Each row is a point on a landscape with many peaks, with its height.
From any point a climber takes the steepest step (rise divided by distance) to one of its 2 nearest points. It stops when none of these is higher. Distance is the straight distance between rows; heights are no part of it.
j_988 h=2.86: [  6   6  15  12  11  -6   6  -1   0   4  -8 -32 -13   5  -5  -8  28 -28
  22  21  14   5   1 -13 -21  -7   4   6 -19  17   9 -16  -7  28 -21 -17
  14   4]
j_980 h=2.74: [ 11  19  -9   0  -1  26  -5  25  14  -4  -6  33  -8   0   3  -1   3 -11
  10 -16  20  21  18  25  10  -4  -9  -3  21   2  20 -12  -9   8   6  -4
  -3   3]
j_331 h=2.98: [-19  -6  12   6 -12 -20 -15  21  -4  17   5  -9 -13  -8 -12  19 -19  33
 -16  -3   0   2 -16   7  25  11  10 -15 -27 -15  -2  38  29   5  13  23
   4   5]
j_595 h=5.77: [  2   5   0  -4  -2  44  -2  17   1   0  15   8  14  -5  15   9  11  -3
   5  17  16  14 -32  -9  17 -18  -4 -15  13  10  -6 -14   0  -5 -10  -2
  -7 -17]
j_472 h=1.42: [ 12  20  -3  30  -2 -18 -22  -4  -8  -6 -23  12  -1   6 -12  -7 -17 -12
  -5 -12 -19  -3  19  24  -3   8  -8 -14  16  -2  24   1 -25 -10  12   1
  -9  -2]
j_167 h=5.06: [ -1   5  24 -11  -6  28  37  38  14 -10  -4  11  13 -22 -15  10  26   0
  18  -2   6   1  -2 -16  -2  -8   1  -3  -9   1  -5  -7   7  15  10 -42
  -6  -1]
j_605 h=2.71: [-28  -8  24   6  -3 -31  -6   9   3   3  -7 -16 -12   5 -27   6  -9  29
  -4   1  -2   9 -12 -13   6   4   7 -15 -27  -2 -11  24  48  -3  17  21
  10  12]
j_942 h=4.13: [  1   0  11 -25   5 -26  -8  -6  -7   6 -11 -21  -1   2  18   3   8 -15
   5  17 -21   0 -11 -14  -2   5  11  21 -16   9 -20   5 -10 -12 -29   5
  -5  11]
j_956 h=3.98: [-14 -19   5 -22   1  37  20   4  10   0   9   2  27 -27  24  17  16  29
  17  -2 -12   4 -13  10 -14  -8  -3   2   4 -18   0 -23   2  -7  39  -8
 -16 -13]
j_151 h=4.10: [  5  -7  13   0 -18 -31  -7  -1   7 -13  -7  -8  -8   4  -8   2  -2 -10
 -20   9  -9  -4 -22  15  13  18  19   7   1  -4  -7  -3   2 -21   0   8
   5 -14]
j_168 h=3.64: [ 15   5   6  -7 -12  52  -5  -6  11   4  30  27  -9  10   1   9   8  -9
   9   9  19  15 -14 -22 -20  -1 -20 -30  36  -4   3  16   2  20 -22  -9
 -21 -15]
j_951 h=3.91: [-18   5  -4  36   2  -8  -3   7  -6  19  16   2 -24  -8 -28  33  13 -17
  -1 -13   1  10 -12 -12  12 -23  18 -16   4 -12   4   3 -26   1  14  -8
   4 -11]
j_753 h=1.19: [ -4 -11   3  34   5   8 -24  -2  -8   4 -12 -15 -19  -3 -12 -15  23 -15
   0  10  -2 -13  -4 -16  15  -3 -11 -14 -22   2  19  19  10  34  -7   1
   7  10]
j_859 h=2.12: [  4   2 -14   2  -2 -17   2 -14 -14  -8 -18   9  -6 -15  16   2   3 -21
  -9 -18  -2   3  10  15   3  11 -17   3   8  -1  22 -15   2   3  11   6
   2  19]
j_867 h=2.75: [ -3   1  16   3 -11 -37  -5  -1   3   5  11   6  18  -5  -3 -10  -9  29
  -8  13 -45  -4   0  -2  15  14  14   3 -21 -19 -14  11  -1 -24   1  19
  -6  10]
j_949 h=4.80: [ -6 -19 -18  -8 -16 -21   5 -26 -14  21  -6 -17  -1   3  -9  -7 -22   3
  14   3   3  -7   9  13 -26 -24   9  10  13  -2  -2   9   3  -5   8  13
 -21  24]
j_146 h=4.87: [ -2  -2 -17 -23  25  -1  -6   0 -18  -1  -5  10  -6 -16  39  20  18 -16
  13 -12  -7   2  13  18   0   3   5   4   2  17   7 -13 -38  16 -13  -6
 -15   2]
j_602 h=4.74: [  7 -13 -17   3   0  16   0 -31 -10  11   2 -13   0   1  12   1  -3   1
  -1   5  22 -13 -25  13  -7 -13   1  -8  13  -8  17   4  18   2  -1   9
 -16  10]
j_129 h=5.00: [ -8   6 -13  -9  19 -12  -9  -6   1  -9 -17   2 -19  -6  15  28 -13 -12
  10  -5   6   1   1  43  -5   3  11  -6  30  16  11 -26   8 -11  21  11
   2   1]
j_176 h=5.48: [ -2 -21 -23  -6  -5  -3  14  -9  -8   7   0  -2 -19  10   1   2  -3 -10
  11 -34  14   7  -4  17   2   0   4  -2  17 -10   0  10  -6  -8  -7 -14
  -6  -9]
j_941 h=2.95: [ -2 -10  20   5   0 -35 -11  -9  -3   5   5   5  -1  -5  10  -7  -5   7
 -22  15 -35 -23   5  11   5  34   6  27 -14  -2   1   6  11 -11  12  15
   6  23]
j_425 h=4.28: [  9   3  38  -9  24 -16   8  -5  10   0  13  -9  -5   9  -7 -13  23   3
  -6  26 -33   5  13 -18 -10  20  23  18 -34   3  -7 -10 -25 -12 -20   9
  -3  -6]
j_276 h=3.10: [ 13   1  13  30   6 -21   7   1   3  -6  -3 -22 -18  26 -17 -20  15 -20
   7  19  14   4  10   8 -14  -9   4  -2 -31  16   4   0   1  23 -25  -6
  39  -3]
j_329 h=2.11: [  2  -8  -1  27 -23  12  -7   6 -12   8 -20  34   9  -5  -1 -12   3 -12
 -14 -13   5  -5   6  16   5  15  -8   1  24 -17   5   7  -1   7   3  10
 -21  13]
j_247 h=5.35: [  8   6   1   0   8  20  -7   2  -9  -6  -1 -20  24 -10  24  15   1  12
   0  10  27   5 -37  -8  12 -21   0  -6  -4   9  -5 -23  23  -1  -2  20
  -1   1]
j_431 h=5.05: [ -5 -13 -11 -27  30  -9 -11 -10  -3   9 -10  18 -17 -11  37  14  14 -18
   8 -11 -20  16  23  21   6  24   3   0  10  19   7 -24 -17   2  -3   8
 -15  18]
j_862 h=4.72: [ -9 -28   8 -26   1   7  16   2 -11   7  12 -16   7  -2  -6   9  21  13
 -11  -3  -6  33 -21 -23   5 -14   5 -10  -5 -10 -20 -11  12 -17  -6 -11
 -10 -17]
j_586 h=4.26: [ 11  15   5  -2 -13   1   6 -16  22 -23  18   5  -7  25 -38 -17 -19 -13
   4  18  16   6  -3   4  -8   5  -3 -17  11  -3  -8  18  -3 -21 -22 -16
   6 -29]
j_714 h=4.35: [ -6 -17  -8  18  -9  -3 -17   6  -4  -3 -26   5 -21  12  15  18 -13   0
 -13 -21  18 -13  -7  22  18  18   9 -14   6   7   3   8  44   7   1  30
  -2   1]
j_618 h=4.18: [  5  24 -18   6  11  -7  -9  -2  -2 -14 -12  -1  15  23 -11 -30  -8  -2
   7  -4  14   2  -1  -9  -4  -6  -8 -20   3   4  10  16 -11   2 -18   6
   3   0]
j_530 h=4.48: [-11 -13  15 -20  -1 -16   3  -2 -26   2  -1   0  23   0  -3  -7  13  13
   6   9 -19  22 -25 -20   4 -14   3  -4  -7  -5 -13   4   7 -13 -14   3
 -20  -3]
j_53 h=3.67: [-22 -33  -6   3 -25 -49   3  -2 -20  18 -15  12 -18  -2 -11   3 -21   2
   8 -10 -12   7   2  24   9   0  19   1  -3  -8 -12  16  14  -6   8   7
 -26   2]
j_643 h=4.98: [ -3  -7 -21 -10  -2   6   1 -38 -13  17   3 -34   0  -1 -11   0 -16   4
   0  -7  23  -9  -7  -3 -26 -20   0  20  11   1  10  17  20  -3   6   3
  -3  29]
j_63 h=5.39: [ 14   5  16  -2 -16  30  -9  18   3 -11  -8   9  19   2   4  -3  14  -7
  -3  12  29  18 -37  -3   9  -4 -15 -11   1   3 -12  -1  13   8 -27   4
  -4 -23]
j_290 h=4.79: [ 19  -4 -11 -14   3   9  -3 -16  33 -10  18  17  -9   3 -21 -31 -15  -9
  -7  26   3  -9  30  -1  -2   9  -2  19  12   3  -6   1 -22 -14   5  -4
   7  -6]
j_950 h=4.27: [-12   6  -5   9  22 -23 -25 -20  -1  -9 -16 -12   3   4 -18  15 -24   8
  12  13   1 -19  -6  23 -24 -18  10 -12  30  20  10  -1  21 -12   7   7
  20   7]
j_473 h=3.48: [ 14  11  14   9  -9  -3   4  12  13  -6   3  -8  -3  22 -27 -29   1  -4
   8  27  15  18   9   2  12  -4  -4 -15 -32   4 -11  12  -3  10 -25   5
  27 -16]
j_718 h=2.45: [-38 -14  18   3  -2 -31   2 -13 -19  12  -3 -15   1   7 -33 -10  -4  26
 -17  -6 -21  -3  -3  -2 -14   4   7  -5 -17 -10   0  18  31   6   9  11
   2  13]
j_202 h=5.79: [ -1  14 -32   6 -24 -26  13   5 -20   1  -4  14 -14  14 -10  -2 -19  -6
   2 -37   7   3   4  -3  14   1  -1   1   3  -6   0  22  -8  -6 -10   0
   5 -14]
j_206 h=1.20: [ -2   6  -6  15  -1 -31   0   1   4   4  -1  13 -17   7 -11 -15 -30   6
   1 -13 -35  -4  33  29 -13   4   0  -7  16  -3   3  -4 -20 -14  12  -4
  -2  -5]
j_325 h=3.85: [ -5 -20   4  32  -4   7 -18   9 -10  -2  -9  14 -17   4  -9   5 -30   1
 -10 -21  11  -3  14  38  12   8   6 -16  21   1   4   4  12  16   7  20
  -4 -12]
j_785 h=5.04: [  6  -6  12 -14 -18   9   6  -4  -4 -19   2  10  22  13  -5 -11  11  11
  -5  30  30  19 -32   4  19   8 -17 -17 -14  -1 -12   5  17   3 -21  15
   2 -19]
j_961 h=5.78: [  2  -2  14   6 -22  23  37  -3   5 -11  12  20  -2  -3 -25  16  22  -4
   8 -18  19  20 -22 -23  18  -5  -3 -18   2 -20 -15  12   5   4 -15 -16
 -16 -17]
j_270 h=5.70: [  0  -4  -9 -37   9   4  -6  -5  11  -8 -10 -10  10 -23  47  -1  -6   4
  -3 -12  -6  15  16  -4 -13   1  -4  21  -9  23   5  16 -24   7   8 -28
  -5  -9]
j_926 h=5.73: [  2 -19   0 -12  -5  26  14   7  23  -4   9  15   8  -5  14   9   5   8
  -4  -6  -6 -24  -3   7   3  12   4  18  -3 -10  -3 -17  -5   3  10  -3
   6   6]
j_786 h=2.58: [ -8   3   4  -8  22   8  -8  22  13  -8 -14   3   5  12  -9 -14  28 -10
  19  12  -2  14   6   9 -21   8   5 -15   9   2  -4 -13 -27   9 -15 -25
  22   0]
j_340 h=4.66: [  5  29  -1 -14  17 -27  -3  -2   8 -28 -13  -4   4  -2  11  15 -22  -8
   1   2   6  -1  -9  25  -4   3   4   4  12   0  11  -4   2 -25  12  13
  18  -5]
j_92 h=4.73: [  2 -18 -14  -8 -16   2  -2   5 -12   3 -18  -8  -5  14  26   8  -5   8
 -16 -18  11  -9 -33   7   9  10   5   0   6   5 -12  -2  34  -2 -14  23
  -3   6]
j_953 h=5.23: [-11 -11  -6 -12  11 -10   8 -14 -13   7   0 -21  -6  16 -19  -5   9  -1
   5 -26  11  14  -7  -8 -12  -6   6   2   7  -2   8   9   8   1 -11  -8
   8  -2]
j_430 h=0.61: [ 14  17 -17   2   4  10 -10  13  -8   5  10   1 -11  -3  26   4 -16 -14
  -1 -29   4  12  41  14  24  13  -9  16  18  25   1 -22  -4   5  17   9
 -10  16]
j_550 h=1.63: [-10  15  32  49  -3  -7  -1  -5  -5  -4  -3  -9  13  -4 -34   9   0   7
 -17   5 -10 -21  -3   8 -13   7   8  -8  -6 -21  25  -2   3  12  18   0
  13   9]
j_912 h=2.30: [ -3  -3  -1  15 -12  23   4  25   2   1  -4  37  28  -8  12  -8   3   0
   6  -8  -8 -16  19  22   0  10  -6  -1  21 -16   6 -10   0  14  15  -5
 -26  19]
j_440 h=5.75: [ 15  41 -18 -12   6  -2   8  19   6 -17 -11   1   8   0  12  -4 -10 -16
   1 -18 -10   0   4 -16  -4   3 -11  -2 -27   1   4   2 -31  -5 -10 -14
  19  -7]
j_875 h=3.16: [-15 -29   9  12 -17 -34 -17  -8   1  12  -5  -1  -6 -10   6   0 -22   3
 -25  15 -10 -24  -6  21  -1  26   2  16  -6 -11  12   2  29  -3  19  23
  -6  20]
j_958 h=3.82: [  0  15   0  -9  -2  33 -13 -23   7  11  37  -1   1  20 -30   4  14 -13
   9  11  27  18 -16 -23 -19 -14  10 -31  28   2  -1  14  -4   6 -17  -8
   1 -16]
j_252 h=6.17: [ 14  -2 -23 -32   5  14   5  10   2  -4  20  18  -5  -9  14  -1 -15  -7
  22 -11   0   3  35   1  -7   0  -3   7  13  10  -1  -2 -35 -11  -3 -31
  -4 -22]
j_569 h=0.88: [ -3 -16 -27  17   1   1 -17   1 -20  26  11   0 -15  -1  21 -13 -10  -8
  -4  -6  -8 -17   0  -2  11  11  -6   9   4  10  -5   3   5   3  -8   7
 -14  19]
j_41 h=4.76: [  6 -14   9 -10  -1  62  16  27  12  -6  -5   8  10  -8   4   1  21  11
   8 -11   8  -1   2 -28  -3 -10 -19 -10 -17   1  -3   1  17  17  12 -39
  -5  -1]
j_287 h=6.19: [ 16 -14 -21 -26  -7  21   9   0 -11  14  33  12   7  -9   2 -16 -17  22
   5  11 -18  -8  20 -24   6  -9 -13  14   1  -1 -12   4 -10 -14   8 -15
 -10  -7]
j_824 h=5.43: [ 18  30   4   1  -8  -4  21   9  -3 -27 -17 -22  12  10   3   2   4 -14
  -6  -6  16  -2   4 -13  -8  14 -10  16 -29  -1  10   2  -3  11  -6 -11
  27   4]
j_976 h=0.37: [ 14  25 -12 -15   9   9 -18   8  19 -14 -19  11  13   2  35 -13  -3   6
  -5  -1   9   5  30   7  13  -4 -23   3  -2  15  13 -18   4  14  10  19
   7  17]
j_330 h=3.45: [-23 -15   4  19  -5 -10 -19  16   6  -6   5  24   2  -5 -15   9 -26  19
 -13  -5 -13 -18  -5  31   8  12  -1 -12   3 -11   3  -5   9  16  23  22
   8  -8]
j_754 h=5.53: [ -2  10   7 -40  18  -2   9  -8   2  -4   5 -13  20  -9  19  -4 -13  15
  -5   3 -12  -1  19 -12 -30   3   3  30 -13  19  -4  -1 -14   4  -1 -16
  -5  -1]
j_646 h=3.69: [-19  12  -4  30   6  -2 -13   1   3  20  16 -23 -32  -2 -16  42   0 -13
   6  -5  -2 -10 -25 -10   2 -21  14 -17   7   6  12   7   2   5   3  -6
  20 -11]
j_434 h=3.96: [  4 -22  15 -17 -13  23  22 -21  12  -7  17   8  38 -21  16  12  19  13
   1  10  -2   2   0  -2  -2  -2   4   3  -9 -25  -1 -26 -14 -17  34   5
 -20 -12]
j_895 h=0.75: [  8 -15 -29   3   8   7  -9  -4  -6  10   6  -3 -15  -2  41  -1 -16 -17
   8 -12   9 -15  14  13  12  23   6  14   4  20 -11 -28  -1  10  -1  12
 -11  15]
j_516 h=3.86: [  1  17  -9  14   5   1 -16   7  10  -4   3   7  -2  14 -21 -25  -4  -9
  20  17   8   7 -10  -5  13 -19  -1 -30 -11  11  -2   9 -13  13 -22   1
   9  -5]
j_623 h=5.01: [ 16   7  -1 -32  18  10  10 -21  21   0  21   8   8  -2   4 -12 -16   9
   2  13 -12 -18  31  19 -21   4   1  23  23  -8   7   3 -32 -19   2  -9
 -10  -3]
j_346 h=6.49: [ 22 -15 -21 -32  -7  31  15   2  -4  -6  22  33   4 -17   0 -14  -8   3
  26   5 -24 -10  30   2  -6   0 -16  10  16  -3 -15  -2 -17  -7   6 -19
 -14 -29]
j_171 h=5.03: [ -4   2  -6   5  -4 -10 -15   2  -8   1   4 -10  18  -1  19   8   0   9
  -8   4   4   1 -42  -6  26  -8   5  -3  -6   1 -10  -3  24 -10 -10  29
   2  -2]
j_204 h=4.09: [-17   1  -4  32 -10  10  15   7  -4  31  26   5 -30  -7 -27  14   8   4
   7 -30  -5   2  11 -30   8 -18   9 -13  20 -22  -1  11 -18   2  13 -16
  -6  -5]
j_123 h=3.40: [ 13  -8   5   9 -23  35  14  -5   7  -7   7  39  -7  -1  -3  -4  -5 -11
   3  -2  27   5 -15   4   2  19 -21 -19  21  -2  -7  11   8  19 -17   3
 -28  -9]
j_255 h=2.40: [-16  10   1  -4  16  -1   0   4  -6 -14 -25   7  17  -5   1  -5  16  -4
  10   0 -14   4  -1  19 -27  13 -11   2  18 -11  23  -4 -15  12   6 -14
   6   2]
j_780 h=4.00: [ -4  12   5  12  37 -16 -25 -33  -5  -2   4 -17   7  -5  -6  -1 -15  11
  11  30  -2 -16  -6  14 -11 -15   7  -4   5  16  14  -8  16   3  11  10
  13  24]
j_994 h=2.73: [  3   3   8   2  -2   5  -6   7   6  -6 -11 -13  -6  19 -14  -5  39 -34
  10   8  -2   7  -7  -3 -10  -2  -2  -1  -6   2  -2  -5 -21  14 -23 -21
  15 -11]
j_533 h=5.45: [  1  -4  -5 -19  14   2  -4  -1  15  -4  -7  -6  -2   5  19 -10  10  -4
 -12  16  -1 -11   4   4  -7  13  -6  15   7   7  -4 -18  -9   9  -6   1
  15   8]
j_374 h=4.34: [ 10   6 -18 -19  -2   4  -8  15   1  16   5 -12  -8  14  -6 -21 -12  10
   4  -2   6   3   2 -34  -1 -24 -10   7 -12  18 -23   8   7  -2 -22 -10
   4   4]
j_636 h=4.63: [ 18  33  -2 -10   9 -17  -9  12   7 -11 -30  -6  13  24  -8 -30 -16   2
  -1   4  14  23  15 -15  -2 -13  -9 -14 -17  22   2   6  26 -17 -21   7
   5   3]
j_225 h=4.20: [  4   9 -10 -40   7  -8  14  21  10   6 -17  -2  -3  17   4 -14 -23  10
  11   0 -11  -2  24 -29 -14 -19 -11  29 -18  17 -30   5   8 -17  -8  -6
  13   8]
j_116 h=4.25: [ -5  -4   3   5 -20  39  23   2   5  17  -2  -3  32 -21  15  13  15   9
   5  -5   7   4 -19  14 -24 -14  -4   2  13 -23  18  -5  -5   3  19  -3
 -28   2]
j_115 h=4.29: [  7   2 -14  19 -29  22  26  -8  -4  13  25   9  -8   0 -19   6  -3  13
   8 -24   4 -10  -1 -18   5 -13  -2  -7   6 -22  -4  24  -5   5  10 -12
  -8 -10]
j_461 h=2.21: [-16  -9  19  20  -7  -5   9  -9 -10   2   5 -10  15  15 -20   2  12  38
 -20 -21  -8  -4 -11  -5 -12  12   3  -1  -4 -27   0   8  30  10  16   7
  15   5]
j_275 h=3.21: [ -9 -13   3  12 -14 -19 -10  18   4   6  17  15  -9  -5  -8  -2 -46  24
  -6  -4  -5 -13   4  14  22   9   4  -1 -13  -7 -14  22  18  -1  17  25
  13   1]
j_413 h=3.07: [ 14  -1  -1  12  -5  34  -4   4  19 -10 -19  33 -15  17  -6  -4   2  -8
  -1 -11  41  18  11  14  15  10 -10 -13  28   8   6   1   9  11  -2  12
 -12 -10]
j_229 h=4.64: [  6  27   3 -29  29 -17  -6  -7   5 -18 -20   2 -12   3  30  13   5  -9
   8  13 -12  -7  14  10   9   0  10   4  -8  17  10  -5 -35   0 -21  -1
  -9 -10]
j_438 h=3.76: [  4  -7  23  18  15   1  -1 -23   4  -8  27 -16  15 -21   2  -6  14  -2
 -12  27   2  -9   6 -13  -5   6  -1  16 -18 -13   5 -22 -10   1  19  22
   0  19]
j_403 h=5.16: [ -7 -28  -2   7   2   4 -16  13  17   5   1  11 -22   9   1 -18  16  -6
   0  13  -9  -9  -3   6  17   8  10  -1   5   4  -6 -12 -22  11 -16  -1
   7  -5]
j_726 h=5.44: [ -3   4   3  24  -8  18  22  -2   1  -1  21   2  -5  -8 -23   3  24 -15
   4  10  24  29 -10 -39  10 -12   1 -19  -7 -14  -5   9  -4  -7   3  -6
 -12 -25]
j_837 h=4.53: [  6   3   2  -6  -7   3   3  -6  12 -10   5 -13  -2  17 -32 -30  -6  -7
 -14  10  15   2   7   6 -18  16   1   8   8  -2   3  10 -11  -9  -9 -16
  11 -16]
j_884 h=4.23: [-11  10 -18  23  -3  -1  -1   3  -1  -4  10  16  -3  -1  -5  -8  -6  16
   1 -10  -2 -16   4  -5  20  -1  -5 -10  -7  -3  -6   6  -4  20   4   1
  18  11]
j_581 h=5.13: [  2   4   1  16  -5  20  13   7  -9   3  14  -6   5  -8  -7   5  26  -7
 -10   0  23  18 -15 -35  17  -6  -5  -2 -28  -6  -8  -3  -4  -3   8  -2
   6   3]
j_668 h=4.22: [  8  28  -8 -42  15 -12   3   7  17   6 -29  -5 -11   9  18   9 -12  -5
  -5  -5  -5  10  22 -13  -3 -17  -7  30   3  28 -18 -16   5 -11   0   0
  -3  19]
j_10 h=2.26: [ -7  14 -10  -5  -4  -5  14   4  -7 -24 -22  15   9 -11  14  12   8 -19
  11 -22   5   2  -2  19  -5  12 -10  11  -2 -15  24  -6 -16  12  13 -14
  -8   7]
j_268 h=1.03: [  0 -20 -17  37   6  21 -32   7  -6   8  -9  -6 -18   3  18 -11   2  -4
  -4   0   2 -20  -2  -4  13   7  -5 -10 -10  11  13   7  10  26 -16  16
  -5  20]
j_508 h=4.52: [  7  -7 -12 -32  -2  29   2  14   8  -1  -3  -3   8  -2  14  -8   4  15
   4  -9  13  -5  -2 -23   1 -16 -25   9 -14  12 -13  -7   0  16  -8 -24
  11  -3]
j_713 h=3.99: [ -3   2   9   1  -6  18  -9 -24   8   1  29   9 -17  19 -36  -3 -15  -9
   0  17  22  19 -18  -6  -3 -15   3 -27  25  -1  -5  21   6  -4 -15  -5
 -10 -30]
j_939 h=3.43: [-12 -43  -7  15 -24 -14   4 -10  -9  24  -3   6 -18   5   1  -4 -24   4
 -10 -11  -4 -12  16  22  -5  17   7   9   8 -10  -6  -2  16   3  17  13
 -18   7]
j_732 h=2.52: [ -3  21  -4 -12  -1  33   2  37  21 -14 -14  45  11 -22  13  -8   5  -9
   6  -7   5   0  15  14   4  13  -9  12  25  -4  12 -10  -9   8  10 -16
 -15   9]
j_259 h=3.97: [ 10   0  -9 -19   9 -17  -3  -3 -12  -2 -26 -26 -11  -4  37  17  10 -29
  12  11   3  -8  -6 -16   4  -4 -13  19 -20  25  -9 -12  -4   8 -35  -3
   6  10]
j_822 h=4.36: [  7   5   8  -1 -15 -16   2 -15   1  -6  -1 -15  18   2   7   5 -11   4
 -18   7  11 -16 -13  32  -7   6   1   6  19 -18   7  -4   3 -15  11  12
   5  -6]
j_589 h=5.92: [  9  -9 -28 -45  17  19   5   5  13  -1  12   6  -2 -19  40   8 -20   0
  18 -13   9   7  24   7  -7  -8   5  24  16  24  -5  -1 -11  -2   9 -25
   2 -15]
j_803 h=4.40: [ 13  21   4 -40  13 -28 -13  -2   6 -21 -32   2   3   1  21  14  -2 -10
  -7  -1   0   4  27   1   4  -9  -8  24 -14  29  -6  -9  -2   1 -15  10
 -12  12]
j_560 h=4.57: [ 13  -8  26 -19  12  -1   5  12  20   4  16   1   5  -1   1 -14  21  13
   0  30 -27   2  10 -17  16   6   0  12 -19  10 -25 -20 -16  -2 -19  -1
   7 -17]
j_16 h=3.87: [ -9 -24   3  13 -32 -39  -4  11 -13   9  -7  -1 -25  -6   1   3 -10 -14
 -12  -6 -20   6  -2  20  17  28  15   6 -12  -7  -8  19   0 -11  -8   8
  -5  -6]
j_660 h=5.36: [ -7  -7 -17 -23  21 -12  -5  13   6  -8 -24  10 -22   6  29  28  14 -13
   3  -3  -4  17   6  25  10   4  -2 -14  22  17  -3 -33   3   2   9   0
   9   4]
j_437 h=1.69: [ 25  25  20  18 -15 -12 -19   6  -1 -22 -29   6   1   5 -12 -11  -7 -10
 -29  -3  -6   3  11  19  -1  20 -12  -4   6  -8  29  14  -1 -15   3  10
   1  -1]
j_5 h=5.07: [ 27  36   4 -14   3 -10  12  19   2 -19 -28 -28  22  19  16 -16   0  -9
 -14  -1  15  22  13 -17 -13  -6  -8  -1 -17  18   7   6  17  -4 -17  -8
  23  -3]
j_992 h=1.05: [ -5  -4 -17  11  -7  -8   9   0   7   9   5  16 -20  20 -22 -11 -28  19
   5 -22 -19 -18  12  17 -11  -8   3 -14  30 -10  -7   8  -4 -25  12 -10
  11 -14]
j_869 h=0.49: [ 10  15 -16  -6   6  28  -9  17  -1   1  -3  15  10 -11  35  -7 -11  -1
 -13 -23  -2   6  32   8  -1   7 -24  23  12  15  24 -23  -4   4  18   6
  -6  20]
j_23 h=3.51: [-13 -10  -5  29   0  -4 -16  -1 -15  25   7 -27 -25  -2   4  34 -12  -8
   6 -15  -8 -18 -32  -1   6 -13  14 -13   9  10   4  13  16   3 -15   5
  -4  -9]
j_885 h=3.60: [-17  -2  10  33  14   5  -8  -2   4  13  21  -2 -11  -6 -45  18   8   3
  -3   8   9  12   2  -5  -3 -24  28 -29  20  -9  -7   1 -13  -8  28  -3
  10 -19]
j_641 h=4.50: [ 10  -6 -11  20 -18  26   7 -14 -20  21  -6 -18  21 -13  22   7   7 -13
   2   0  10  -7 -17  12 -18  -9  -2  -6  21 -11  18  -2   0   5  -4   1
 -26   3]
j_449 h=4.77: [ -5  -4 -13  27   3  -8   2 -20  -9  19  11 -23  -7 -10  -3   8   4  -6
  -7  -4   2   3 -13 -24   7  -8   0  -1 -18 -10   7   0   0   2  14   6
   0  17]
j_154 h=4.56: [ -8 -10  -3   8  -3 -33 -11 -29 -11  14  -7 -23  -6  -1 -19  13 -12   3
   2  15 -13 -22  -3  10 -31 -25  11 -10  19  -6   8  -5   6 -12   7   0
  -7   1]
j_812 h=1.92: [ -3   9  39  46   0  17  14   3  -3  -2  -3  -3  17   2 -19  10  21  11
 -25  -2   5  -3 -14  -6 -13   6  10  -7   7 -23   3   6  16  -4  19  13
   4  -1]
j_974 h=3.62: [ -5  -3  -7  25 -13 -12 -26   2  -9   7  -4 -25 -29  -3  16  15   1 -22
  11  -2  -5 -19 -23  -9  17   0   1  -6  -1  14  14   8  17   0 -35   3
   9  -5]
j_611 h=4.30: [ -4  -8  16 -32   0 -18   0   4 -23  -9 -21  -5  20  -7  20   6   2   3
 -11   5  -5  10 -22   1  -3   2   3  17 -11   1 -11  -9   0 -11 -11  -1
 -10  -3]
j_480 h=4.84: [  1  -7  18  -6   2  -3  -7   7  38   6   8   2 -14  12  -3 -29  15   2
  -2  43 -18  -4  19   3  16  -8   7   4 -10   6 -25  -8 -13   0 -15  -3
  20 -11]
j_70 h=5.37: [ -6  21   5 -24  23 -10   7 -14   1  14   9 -17  11   2   0  -1 -12  10
   1   8 -23  -7  10 -25 -33  -1   6  31  -9   9 -17  -2  -5 -13   3  -2
   3  26]
j_503 h=1.37: [ -9   0  19  33   2 -13 -18  -3 -15  -3   6 -12   3 -13 -21 -11   6   1
 -10  15 -10  -8  -6 -10   4  18   1 -13 -28  -5  19  18   7  24   4   5
  25  20]
j_677 h=3.81: [-10  -1 -13   5   4 -19 -24  -7 -12   6 -20 -19 -28   0  23  13  12 -27
  19   3  -8 -13  -1 -17  19 -16 -17  -1  -2  34   9  -3  16   2 -33 -13
  12  14]
j_31 h=4.49: [ -1   2 -11  19 -25   1  11 -15  -7  12  13  -7  -2  -7 -15  -7  -9   8
   0  -3   7  -4  -8   1   7  -6   0   8  -8 -22   6  23 -11  11   8  -1
  -4   8]
j_843 h=1.93: [  6  21  14  29 -20  -4   1   2  -5 -13 -26  18  10   2 -13   5  -2  -5
 -20 -24  11 -10  -4  12  -4  14  -1  -5  14 -19  11  32  -1   5  -6   8
  -3  -1]
j_840 h=3.70: [ -8   7  22  17  41 -13 -10 -23  -4   5  19 -21  10 -14   7   2   8   6
  -9  37 -14  -9  -6 -14  -5 -11  16  -2  -6  10  -7 -17  -1 -15  15  25
   5   9]
j_150 h=5.42: [ -1  -1  20  -5  -4  37  32  21   1 -14   2  14  16 -14 -18  17  33   0
  16  -7  10  22 -21  -5   6  -3  -4 -20  -1 -17 -13  -6   7   3   7 -24
 -11 -25]
j_906 h=6.09: [  9  26 -19 -12 -10 -14  20  24  -7 -16 -15  12 -15  20  -6   8  -7  -8
  11 -33  -8   4  11  -8  23  -3 -10  -4   0   3   5   9 -16 -10  -7 -15
  15 -19]
j_462 h=5.96: [  2 -25 -18 -23  -4  19  16   0  -5   3  20   3   9 -13  18   8  -4  19
   1 -16 -15 -16  11 -10  -2   4 -20  26   5  -9  -3 -17  -9  -4  24 -11
  -3   1]
j_299 h=5.21: [  7   5   7 -10   8 -17  -5 -21   6  14  15   2   0  -2  -9  -8 -22  12
  -2  13 -26 -21  13  -4 -15  -8   6  31   4  -2 -17   6 -21 -18   5   3
 -13  11]
j_554 h=4.97: [-18 -24  -4 -21  19  13  30  -7  -9   8  10 -25 -12  12 -14  15  28  14
   1 -27   4  17  -5 -26 -20  -8  21  -8   0  -3  -2  -8  15 -11   5 -26
  -1  -8]
j_574 h=3.28: [ -4   0   5  11  14  13   4  -1  11   4  21  -8   0   5 -29   3  16  15
   3  12  10   3  -6  -7   0  -9  17 -14   4  -5  -9  -9 -11 -12  14 -13
  18 -11]
j_792 h=4.62: [  8   1  11 -13  -3 -14   7   0  -3 -25   0   3  38  -2  -5  -2  16  14
   5  13  14  14 -13   5  14  16  -1   3 -33 -11  -9  -5  15   7   1   9
  12   2]
j_201 h=4.01: [  7   1  33   1  15 -10  12 -18   4  -7  27   2  12 -13  -5  -3  29   0
 -22  23 -10  -3  21 -15  -1  23  16  25 -38 -13   4 -15 -23  -5   8   9
  -7   0]
j_831 h=4.24: [-12 -10  14  -4   8   0  16  -8  -3 -13  15  13  42 -14   4  -3  24  22
  12   2  -7   8  -2  -5   0   6   2  -7 -22 -26   2 -22  -1   2  19   8
  -3  13]
j_781 h=2.50: [-15  12   8  13  -1 -31   1   4 -11  11  12  -4  23  -4  -4 -13 -21  25
   1  14 -24   4 -14 -23  12  -9   3  -4 -32  -3 -11  22  26 -17  14  24
  -1  32]

Call two points neighbours if one is among the 2 nearest of the other. Go from one point of each pair to the other, from neighbour to neighbour, staying as high as possible. Name the lowest point that can't be avoided.
j_643 and j_595: j_434
j_961 and j_660: j_225
j_595 and j_346: j_840

Where does a climber stop that starts at each point below?
j_430: j_595
j_10: j_906
j_718: j_595
j_941: j_660
j_225: j_961
j_843: j_346
j_290: j_346
j_942: j_906
